The views of a scene show one set of named points, each view turned or mirrored, shifted and resized as a whole, with a little noise and some points left out.
In the rows, zero is written as 128.

Scene 1
View 1
ribaz: [157 116  98 125 170 168 125 118 135 145 189 140 114 154 129  63 162  94
 120 132 147 167 192 161 201 114 175  99 125 136]
nafuf: [145  87 101 116 179 110 147 111 172 129 145 128 107 128 129 119 164 115
 139 129 126 120 214 121 163 108 230  59 132 135]
Vid: [130 102  74 111 184 104 153 110 142 135 153 161 130 172 135 141 156 131
 136 156 136 112 210 123 188 129 176  57 143 123]
pebof: [163 107 105 128 166 155 129 128 146 132 167 119 105 123 114  45 161  81
 125 115 118 164 179 149 178 124 199  91 117 145]
naguk: [120 109 117 105 175 155 130 140  95 163 133 136 132 141 103  66 151  82
  94  93 155 192 156 143 178 120 193 134 136 136]
gem: [161 104 107 108 148 140 144 126 128 157 168 138 105 132 113  86 159  93
  96 133 117 127 185  86 190 156 183  89 118 139]
zanov: [134  85 107  97 193 124 115 118 134 122 139  97 131 129 115  67 143  95
 157 117 134 158 181 170 147 100 193 100 131 149]
Lise: [165 106  95 122 154 124 157 123 151 139 161 141  93 126 115  96 164 102
 110 132 108 115 193  89 182 152 199  59 119 137]
Lafu: [143 129  46 125 182 100 163 134 113 119 139 154 110 169 101  89 136 114
 137 141 114 117 158 134 175 173 118  45 133 137]
paze: [132 135  64 126 168 136 159 135  95 151 154 180 128 184 111  93 150 107
  98 142 130 148 158 119 210 174 132  80 137 121]
Mub: [135  98 107 103 168 125 143 126 125 154 140 139 119 137 113 101 156 100
 107 119 135 143 182 107 177 131 199  96 132 136]
ferit: [123 117  78 133 189 124 158 134 125 133 128 158 122 159 114  94 154 106
 121 112 135 159 169 146 178 132 187  72 142 123]
mus: [151  69 120  72 164  92 138 109 154 150 139 108  95 114 120 142 149 118
 126 131 142  91 219  80 147 107 213  84 128 158]
nuvor: [132  83 103  95 187  98 137 123 141 128 115 108 115 120 110  98 143 105
 144 111 130 130 185 130 138 112 208  83 134 149]
Kupi: [148 125 103  90 147 157 137 131  90 190 179 166 102 173 117 112 150 104
  68 134 181 147 182  98 215 133 140 131 131 140]
Fazib: [137 139  65 131 176 137 158 144  99 143 142 167 111 173 104  79 143 101
 108 120 142 158 149 141 192 155 137  81 136 132]
guviv: [131 129 101 104 151 145 162 142  93 192 145 188  99 170 109 136 157 109
  53 113 182 152 175  82 212 136 169 119 141 129]
pabu: [107  97  73 113 185  96 159 126 101 131 121 149 163 155 109  96 149 106
 127 143  87 131 162 107 175 182 168  62 139 114]
nofi: [139 113  86 113 182 115 151 135 124 135 125 136 104 143 104  89 145 104
 126 109 140 144 167 135 160 129 175  80 135 144]
View 2
Mub: [126 131  86 105 129 132 147 136  90 175 114 151 113 134 136 137  99 126
 147 130 160 165 124 137 157 119 132 146 152 129]
gem: [133 136  86  98 138 139 129 144  67 171 137 147 105 133 127 130 108 134
 159 140 169 173 134 154 155 113 138 158 151 120]
Fazib: [128 125  89 110 110 125 135 179 106 135 115 163 120 142 132 140 105 122
 167 172 161 165 115 125 154 115 113 168 110 135]
Lise: [140 127  77  95 132 136 129 148  67 181 154 166 104 135 125 138  91 135
 156 140 161 188 138 145 163 134 140 156 160 121]
nuvor: [136 128  79 127 103 122 163 124 102 189 113 150 102 141 132 149  71 116
 131 122 159 175 128 124 141 146 135 133 168 125]
Vid: [136 112  90  97 138 113 131 134  99 173 132 200  90 114 147 158  91 114
 141 139 142 171 139 140 163 148  95 137 134 129]
pebof: [123 146  82 121 122 120 128 156  84 197 120 116 108 164 110 136  98 135
 157 139 164 200 126 118 157 126 136 150 135 123]
ferit: [127 123  84 108 110 119 144 164 114 167 111 167 120 142 139 145  94 124
 153 147 150 175 116 115 170 132 112 151 138 136]
Kupi: [109 135 105  88 156 145 134 145  70 136 108 156 109 126 127 135 127 122
 155 151 170 120 116 152 146  85 129 161  87 135]
guviv: [108 123  98  72 153 152 149 149  76 138 109 177 128 124 143 132 123 127
 153 136 162 117 104 145 173  89 136 161 116 143]
mus: [136 125  82 105 135 138 160  97  67 197 137 171  86 122 129 151  71 116
 121 105 161 156 138 152 138 143 152 128 172 121]
zanov: [122 143  88 143 110 104 145 126 108 205  95 115  95 155 118 148  83 116
 135 128 160 190 129 112 136 139 122 128 137 124]
pabu: [156 120  86 118 103 117 138 151 124 146 122 171 116 114 164 134 101 124
 162 159 159 184 139 147 150 123  93 155 179 121]
ribaz: [110 143  94 109 142 114 116 155  86 188 109 130  99 154 112 142 112 128
 156 142 156 185 126 120 163 120 115 145 100 132]
View 3
paze: [ 98 150 113 216 188  89 116 129 132 100 156 143 131 161 154 122 137 188
 168 150 102 136 155 150  83  85  94  87 120  81]
Lafu: [ 75 162 101 183 160  91  95 124 147  97 142 143 129 150 157 129 153 151
 154 145  85 157 106 130  83 109  99  85  87  91]
ribaz: [ 93 139 103 192 187 104 135 146 121  61 138 145 160 134 167 135 118 165
 142 178 108  72 116 165  77  75 138 155 157  85]
Vid: [111 145  65 138 181  98  86 133 120 131 151 177 132 134 159 151 113 138
 157 157  86 124 133 145 110  87 111 115 133 112]
nofi: [ 91 142  92 196 159  99 112 137 117  79 100 141 147 133 148 132 127 125
 153 148  95 116 137 124  84  96 128 126 110 115]
zanov: [ 79 122  81 178 148 124 121 163 122  60 101 157 164 120 156 128 120 105
 143 182  81 101 116 146  69  98 186 183 133 125]
pabu: [ 79 135  89 169 160 112 103 155 135 126 129 163 117 165 155 104 123 165
 184 156  83 167 166 121  69 114 118 112  92 100]
mus: [149 137  77 130 161 114  74 136  87 111 100 169 161  94 155 120  68  57
 164 173 109 105 148 129  94 112 121 149 113 120]
guviv: [156 141 117 239 207  83 116 118  87  99 133 141 152 138 142 127  99 154
 179 144 132  98 209 151 104  65  85  92 144  99]
naguk: [102 116 111 249 170 110 144 155 105  60  97 140 161 143 143 116 115 150
 166 163 105  97 186 141  68  74 157 152 141 115]
Kupi: [156 144 136 249 203  91 116 121 104  80 158 136 171 131 151 116 111 144
 171 169 131 102 178 186  92  68 103  95 149  81]
nafuf: [104 140  61 119 168 109  96 144  98 107 100 168 141 117 162 142  88 113
 146 162  97  90 127 116  94 101 123 162 127 117]
Fazib: [ 86 152 112 229 176  87 123 129 133  75 133 133 139 155 150 131 149 172
 156 144  99 125 140 139  83  83 109  97 116  94]
Mub: [115 132  96 184 171 107 112 144 101  92 110 153 150 132 153 117  99 131
 166 162 109 103 168 130  80  93 125 139 123 106]
Lise: [108 154 100 139 176 104 103 135 104  98 112 145 143 130 169 114  85 140
 162 162 121  94 132 116  75 111  85 136 107  78]
pebof: [ 79 140 105 180 166 113 136 152 115  51 101 136 158 132 168 117 106 149
 143 174 113  73 115 131  60  98 136 173 129  86]
View 4
ferit: [139 129 142 146 116 117  99 157 153 119 146  91 183 132 106 120 109 137
  94  59 123 117 147 116 133  68 136 125 169 136]
nuvor: [154 146 156 139 104  82  80 159 142 129 120 138 159 115  99 123 136 160
 102  72 131 126 147 129 127  81 114 123 151 122]
Vid: [134 138 172 162 136 130  91 161 157 108 126  96 168 123 122 131  83 125
  96  76 130 132 158 143 122 109 113  96 160 121]
Lise: [135 113 160 138 115  99  84 144 134 105 125 117 165 132  98 122  85 126
  75  86 108 146 109 118 138  87  95 111 139 133]
nafuf: [158 127 162 162 116  81  83 165 143 112 110 130 165 128  99 145 109 139
  88  69 116 136 146 137 126 105  90 113 156 121]
Fazib: [117 132 138 126 115 147 101 144 146 125 177  75 178 129 114 102  90 136
  92  66 120 117 125 110 136  57 141 124 160 130]
pabu: [126 136 176 129 132 121 100 136 165 116 118 100 175 137 111  91 102 132
  92  84 149 140 153 117 137  76 162 112 136 158]
gem: [121 114 153 136 115  99  90 127 144 101 149 118 159 130 101 100  81 122
  84  93 101 135 102 116 147  81  98 104 134 140]
mus: [148 143 166 154 105  78  70 156 134 104 102 155 144  94 107 122 114 144
 104 101 125 131 131 143 132 104  74  90 144 108]
Mub: [132 130 147 146 108  93  92 142 153 110 145 123 163 119 103 105 111 136
 102  82 113 114 131 124 144  77 111 107 154 135]
Kupi: [ 95 138 129 144 108 138  97 128 154 101 207  97 151  97 121  81  77 118
 120  92  95  90 106 125 149  70  98  84 160 118]
pebof: [140 122 142 134 112  79  93 139 141 134 175 123 160 150  88 127 113 148
  84  54  88 128 118 118 135  80 105 143 141 132]
paze: [107 128 151 132 128 153 105 135 158 113 173  70 176 131 121  93  74 118
  93  78 121 120 127 114 139  66 144 107 153 139]
naguk: [127 134 122 141  98  86 104 134 164 122 189 119 163 121  97  90 132 148
 119  62 100  85 134 113 151  50 128 125 165 144]
ribaz: [127 130 139 149 124 103 102 141 154 129 202 106 157 147 101 128  96 136
  97  48  81 113 127 129 132  92 101 129 154 124]
Lafu: [123 142 169 112 128 160  87 151 133 137 142  76 176 128 120 113  86 140
  80  76 145 149 131 118 119  73 149 125 140 122]
guviv: [109 119 123 159  99 131 100 140 158  80 170  92 171  92 119  82  81 110
 114  97 104  86 113 115 158  57 102  76 181 131]
nofi: [138 137 145 131 105 114  88 155 139 127 146 107 171 119 104 115 118 149
  97  68 127 121 135 119 132  65 123 124 158 122]
View 5
nofi: [141 120 127 140 114 161 152  82 134 100 115 147 160 143  88 123  97 153
 108 103 125 102 122 157 138 126  77 108  97 121]
pabu: [173 128 140 160  89 141 120 117 117 126  82 200 175 129  93 124  76 114
 128  84 159 123 112 162 110 126 101  87  81 152]
paze: [166 137 117 141 105 133 169 121 126 140  84 141 167 118  79 114  76 123
  89  87 184  81 112 156 137 119 101 122 121 185]
naguk: [134 107 118 108 128 173 185 106  98 130 105 140 142 105  92 143  95 124
 126  79 128  71 140 132 153 164  63 115 125  81]
zanov: [117 105 147 140 101 174 146  67 127 121 128 149 135 145  99 149 103 149
 111 101  89  87 110 189  94 162  57 130  91  51]
nafuf: [147  84 151 133 100 136 103  52 144  84 110 112 143 145  97 129  80 153
 143 124 118 133  81 171 107 110  64 120  73  97]
ferit: [157 119 122 134 119 157 143  82 117 115  94 141 177 132  80 118  72 154
 110  81 138 101 102 163 136 121  77 110 112 122]
Lafu: [159 152 126 176  98 141 150 101 152 115 104 176 181 156  78 105  96 153
  72 103 157 103 112 180 118 107 107 112  91 185]
Mub: [147  99 134 121 107 143 146  90 127 105 105 129 138 123  96 134  91 124
 139 111 138 106 119 140 135 131  73 113  91 114]
Lise: [160  85 134 146 106 110 130 109 152  91 110 123 148 126 101 119 103 151
 131 133 153 126  95 138 120 107  79 143  68 135]
gem: [154  90 131 133 103 113 152 123 145 106 108 123 131 111 103 131 108 127
 131 129 161 102 112 129 125 124  78 144  82 133]
mus: [128  85 165 123  79 136 119  50 163  63 125 112 107 151 108 140 101 113
 164 161 117 133 116 145 117 111  70  97  51 114]
Kupi: [137 123 120  96 104 134 209 109 142 128 101  85 108 108  85 135  91  89
 106 119 182  47 141 128 160 133  89 135 133 174]
nuvor: [131 105 149 140 100 164 128  62 135  86 120 155 145 152  98 134 100 145
 135 118 100 121 119 164 117 131  69  95  72  86]
ribaz: [136 100 126 128 115 137 169  97 130 142 109 100 135 115  91 135  90 149
  94  96 142  64  92 174 110 144  65 173 121  98]

Which points are out of place in each view (at most two, in the order of its rows)? Write - if all are in place.
view 1 -> zanov, Kupi
view 2 -> -
view 3 -> -
view 4 -> gem
view 5 -> -

Scene 2
View 1
vek: [ 89 123 121 160 175 169 157 118  58 146 150  93 111 143 148 141 142 129
 130  94 149 125 146 171 129  75 133  93  61 138]
kof: [129 155 150 144 185 142 144 146  88 156 130 114 144 161  63  91 157 117
 119 113 123  99 149 140 123  76 140  86 114 155]
Goka: [110 136 124 149 170 134 112 121  67 101 151 107 127 137 157 142 125 128
 115 143 139 146 145 178 103  82 151 112  22  62]
gital: [162 116 157 159 179 120 108 126  74 118 123 100 143 150  91 107 130 141
 109 146 134 132 160 149 102  53 152  94  79 119]
lev: [160 105 167 138 170 144 151 132 105 147 126 110 182 152 113 122 108 163
 113 144 141  96 170 120 132  47 159  90  94 124]
Mun: [ 85 195 144 144 205 125 108 155  85 123 142 105 135 142 138 144 147 135
  86 142  76 135 110 170  94  73 163  83  57 107]
geren: [ 99 145 115 130 182 163 147 127  73 136 152 118 132 156  96  73 136  99
 141 101 154 107 167 165 132  90 147  93  66  98]
Budo: [108 155 110 150 182 151 170 160  98 104 130 133 181 154 122 134 156 102
 118 132 105  95 141 145 119 114 155 137  51  91]
leno: [134 100 108 176 172 153 166 129  67  89 123 110 163 148 144 149 138 119
 130 131 139 117 158 150 114  94 149 143  35  97]
sadob: [100 179 160 138 187 137 141 158 107 160 138 110 153 149 126 156 147 150
  90 131  92 109 122 146 119  67 150  81  95 141]
Limar: [134 153 159 145 129 112 127 143 115 135 137 135 144 147 121 193 157 134
 101 162 132 116 125 150 108 108 119 133  78  94]
fik: [ 97 126 123 140 182 165 151 122  73 133 153 101 138 145 147 114 118 134
 129 111 148 116 161 160 131  67 156  91  50 100]
bugak: [170 114 166 162 167 121 136 141 100 123 111 108 174 148 113 156 132 159
  99 158 118 113 148 129 106  62 151 111  86 128]
nop: [122 129 136 154 159 148 137 113  64 154 146 106 103 153  86 111 154 114
 136 104 167 118 155 166 124  82 118  93  95 140]
noz: [115 143 136 144 204 132  86 118  52 109 149  93 113 140 114  77 118 124
 117 127 131 151 154 182  99  52 167  71  43  87]
nogoz: [100 140 131 174 200 164 184 153  83 129 124  95 167 146 165 173 147 148
 102 118  89 109 126 141 120  67 161 105  64 155]
Vok: [ 68 135 130 145 202 177 126  99  35 171 170  72  71 144 136  88 124 136
 134  71 159 146 156 190 132  36 145  39  72 153]
Sabel: [143 154 135 158 183 114 122 155  87  85 120 125 166 150  98 129 151 110
 103 159  98 119 137 152  92  98 156 130  53  83]
View 2
Mun: [114 103 145 129 120 180 145 120 177 117  94 147 169 161 131 161 171 148
 138 127 132  85  91 138  95  70 167 158 139  62]
noz: [154  92 161 158 105 151 140 142 163 113 119 139 179 109 130 135 123 113
 120 144 144  38  90 102 104  79 121 187 141  59]
Limar: [140 102 163 110  97 119 111  86 131 160 132 146 153 160 183 142 181 141
 112 110 139 110 104 137  70  69 143 124  82  78]
nogoz: [134  92 141 116 125 165 121  99 145  90  91 133 132 116 138 133 141 152
 128 115 103 151 116 154  75  92 186 124 155  70]
geren: [176  87 121 131 124 101 128 155 151 117 126 126 168 113 127 119 149 127
 111 140 141 110  82  76  82  96 110 164 155  83]
fik: [174  95 136 128 109 145 116 144 139 100 108 130 160  92 141 132 134 127
 104 133 124 107 101 103  79  75 128 147 157  89]
kof: [155  79 105 134 151  93 125 128 133 119 122 122 155 167 146 111 154 128
 121 137 114 108  77 113 100 109 144 163 148  81]
bugak: [152  77 160 152 113 129 115  92 114 113 125 126 120 156 174 115 132 114
 106 126 108 101  99 162  83  77 175 135 100  61]
leno: [162  88 180 133  94 129 125 103 143 114 129 137 128  72 138 120 124 125
 111 118 141 135 112 117  55  91 140 130 118  54]
Goka: [153 105 181 134  82 164 125 123 158 128 118 147 169  91 147 149 140 127
 111 125 151  75 110 111  77  61 122 151 119  68]
Sabel: [132  84 177 150 107 127 151 106 166 129 133 139 135 153 129 130 150 126
 125 128 153 105  80 126  68  78 157 151  93  32]
gital: [159  77 153 164 119 121 122 113 126 115 132 127 144 146 163 112 119 105
 114 139 119  59  89 135 102  88 150 170 117  60]
Vok: [167 104  93 119 141 153 103 154 136  97  93 133 209  85 148 130 120 134
 123 138  97  56 116  94 131 110 114 186 216 117]
lev: [185  71 131 155 120 119 107 125 101  91 118 112 122 152 174 107 132 104
  87 138  97 109  88 145  81  66 160 132 122  85]
Budo: [146  88 158 122 111 120 144 121 167 120 122 136 130 128 118 133 167 142
 119 123 151 161  84 110  51  82 150 125 117  51]
vek: [158 101 128 108 121 138 104 120 135 112 108 138 173  82 153 130 133 142
 121 119 114 108 124 109  91 105 128 148 170  97]
sadob: [133  95 116 118 134 150 123 115 141 113  95 134 156 181 157 143 176 148
 121 125 106 114  93 149  93  75 173 139 143  87]
View 3
Sabel: [ 82 155 106  88 108 192 111 102 171 183  77 124 205  81 140 147 176  95
 187 105  69 183 166 118 137 122 128 108 169 152]
nop: [ 97 158 125  98 105 191 140  83 174 144 145 142 164 105 122 143 158  99
 138 117 119 138 112 129 143 105 100 128 109  78]
lev: [117 178  90 130 116 202 125  84 181 162 127 134 184  93 126 157 166 109
 147  26 117 164 120 145  93  97 122 166 148 141]
Vok: [121 133 178 117 108 172 152  47 120 100 149 138 151 142 111 166 130 104
 155 105 146 163  54 112 139 135 123 138 107  52]
Goka: [ 86 127 119  87  76 161 130  92 151 138  94 127 198 123 102 120 189  88
 181  91  94 196 101  88 139 119 124  98 168 130]
fik: [ 99 152 133 106  90 182 121  75 132 130 109 139 184 123 115 135 166  89
 154  60 125 169 100 107 120 131 115 120 146 104]
bugak: [105 163  83 115 106 183 123 104 196 185 122 125 183  82 133 164 183 111
 162  68  81 181 132 139 101 106 130 165 169 146]
leno: [ 81 158 104  92  78 173  90 121 137 163 110 117 200 110 126 110 208  78
 160  83  99 171 132 112 100 134 101 129 162 120]
noz: [106 128 143 101 117 179 139  73 141 126 105 111 203 122 110 139 151  94
 209 116 109 187 103 102 148 108 141 106 133 132]
Budo: [ 72 173 116  82  87 198  88  96 142 179  69 150 197  89 148 135 180  85
 147  75  89 166 169 115 125 151 108 100 169 118]
kof: [103 174 130 110 127 213 131  67 172 163 118 151 168  84 147 173 134 107
 146  94 113 145 139 143 137 119 116 131 120  98]
geren: [ 92 167 138  97 112 210 121  70 135 131 105 147 188 113 127 127 146  84
 152  85 134 140 129 115 143 121 104  97 111  97]
vek: [ 94 146 139 101  79 168 121  82 136 137 136 143 160 121 122 142 174  94
 135  93 119 163  87 114 121 144 107 135 140  69]
sadob: [102 156 126 107  97 187 133  62 179 178  99 167 149  81 143 203 146 119
 139  66  80 185 121 127 131 147 137 138 178 101]
Mun: [ 95 132 145  93  95 173 134  63 156 165  75 151 169  93 134 193 149 111
 178  98  66 211 121 104 151 155 153 108 188 117]
nogoz: [ 96 153 136 106  76 164  93  92 130 181 105 144 158  96 150 186 181 106
 139  72  80 195 118 124  90 182 126 161 195  86]
View 4
leno: [156 155 124 132 119 120 128 119 114 171 126 141 109 117 115 128 118 114
 151 126 127 122 120 167 137 136 119 116 152 142]
Limar: [116 146 132 128 109 119 130  90 131 184 144 131 139 142 117  92 144 148
 126 123 129 127 128 157 169 121 138 120 133 176]
Mun: [116 114 110 128 115 145 144 130 136 176 139 118 111 148 116 105 149 126
 102  87 125 115 107 149 147 122  99 152 150 181]
fik: [137 119 120 124 125 136 139 121 130 171 133 149 118 138 105 118 114 122
 147 118 135 114 127 155 126 135  90 153 117 138]
lev: [ 95 148 136 121 144 139 127  91 139 161 144 131 144 148  99 141 125 132
 160 128 152 113 106 151 151 148 101 137 124 129]
sadob: [ 92 126 114 133 122 144 146 107 152 181 160 125 120 144 114 120 143 137
 108  99 137 111 112 138 159 130 103 142 124 162]
Goka: [153 121 125 120 114 126 129 124 115 174 120 142 122 143 108  91 130 125
 148 114 123 121 119 171 132 125 109 152 144 169]
nogoz: [123 145 103 140 116 142 145 119 154 186 161 136  93 125 110 139 124 119
 129  95 132 108 103 148 153 146 108 124 137 150]
Budo: [137 147 124 143 117 130 138 119 110 175 133 126 118 134 135 118 119 118
 105 115 134 128 125 151 145 126 112 105 142 139]
bugak: [101 157 132 123 132 132 124  94 138 164 145 121 135 137 104 135 144 134
 151 123 138 113 101 158 161 142 121 130 150 157]
Sabel: [124 144 131 130 124 129 127 117 108 160 121 110 129 136 126 119 145 122
 115 117 128 125 115 160 148 120 118 123 169 163]
gital: [101 134 133 113 139 129 123 104 130 149 126 120 135 129 100 136 151 130
 153 131 133 112 118 160 141 127 105 158 151 156]
vek: [134 120 110 126 118 126 143 120 149 180 143 157 100 114 102 120 122 126
 148 121 125 108 140 151 131 128 100 157 111 147]
kof: [ 86 127 125 127 135 133 140 105 139 156 139 123 129 121 118 140 140 131
 115 129 139 113 145 135 140 116  94 149 118 135]
noz: [132 106 124 111 131 133 127 133 115 150 108 127 123 137 103 112 143 120
 145 117 123 113 126 165 116 115  87 179 151 163]
nop: [108 121 124 118 127 118 136 104 142 162 134 144 122 106 109 125 139 135
 141 143 128 112 163 147 134 112 102 162 110 145]
geren: [126 114 128 127 129 128 139 119 118 158 120 140 125 128 122 121 119 121
 124 134 136 120 154 145 119 115  85 151 114 126]
View 5
fik: [159 126 135 113  97  94 107  83 141 133 132 124  87 112 116 121 145 146
 102  98 135 122 116 136 128 119 107 120 129 136]
Goka: [151 119 128 113  83 104 116  99 140 139 135 138  92 109 130 106 145 144
  87  87 134 107 116 147 127 109 106 114  88 134]
noz: [153 141 127 108  76  86 113  77 155 130 129 118 110 114 120  98 119 149
  79  91 138 107 114 152 130 116  90 111  99 129]
kof: [149 139 120 122  96  97  93  75 155 148 109 109 121 119 131 118 125 144
  90 121 145 133 108 129 155 119 122 116 156 138]
nogoz: [162 109 128 115  99 124  79  94 122 148 133 117 106 108 145 126 150 151
 126 121 145 145  92 156 123 104 113 128 132 150]
Limar: [145 106 111 120  96 128 105 117 144 167 112 138 110 110 156 117 153 133
  85 101 143 120 105 123 161 100 139 105 108 142]
vek: [167 128 136 126  92 101 108  80 136 135 132 127  84  89 123 129 141 137
 104 109 129 133 105 150 136 128 115 117 133 143]
gital: [153 136 121  99  86 114 103  74 162 145 115 110 122 119 133 118 120 142
  84  99 148 127  95 124 140 106 104 100 111 131]
Sabel: [126 120 124 116  81 119  96 101 145 163 123 125 131 136 148 104 133 149
  79 110 149 116 106 138 130  96 115 125 102 136]
sadob: [166 115 105 112 100 105  81 100 138 149 112 110 118 111 146 109 145 154
 113 113 150 134 103 149 156 103 125 113 143 148]
leno: [136 119 147 120  89 129 108  89 134 153 141 137  95 120 133 133 147 138
  94 108 137 127 101 128 109 109 111 127 103 136]
Budo: [124 115 136 128  94 112  91 104 130 163 132 135 112 136 141 116 150 152
  93 121 145 120 116 135 124 104 125 142 126 141]
Vok: [188 147 129 121  89  70 110  60 147 111 128 111  82  77 103 117 122 141
 106 101 127 129 112 165 145 142  97 106 149 139]
bugak: [153 118 118  95  96 136  93  87 151 158 116 112 121 123 148 128 138 143
 100 103 152 138  88 115 135  91 115 101 112 136]
nop: [154 144 129 129  90 100 113  71 155 145 115 123 100  96 124 128 124 129
  82 112 131 130 105 128 157 132 123 107 141 138]

Which points are out of place in each view (at most two, in the order of its rows)? Write - if all are in place.
view 1 -> kof, noz
view 2 -> -
view 3 -> nogoz
view 4 -> leno
view 5 -> -
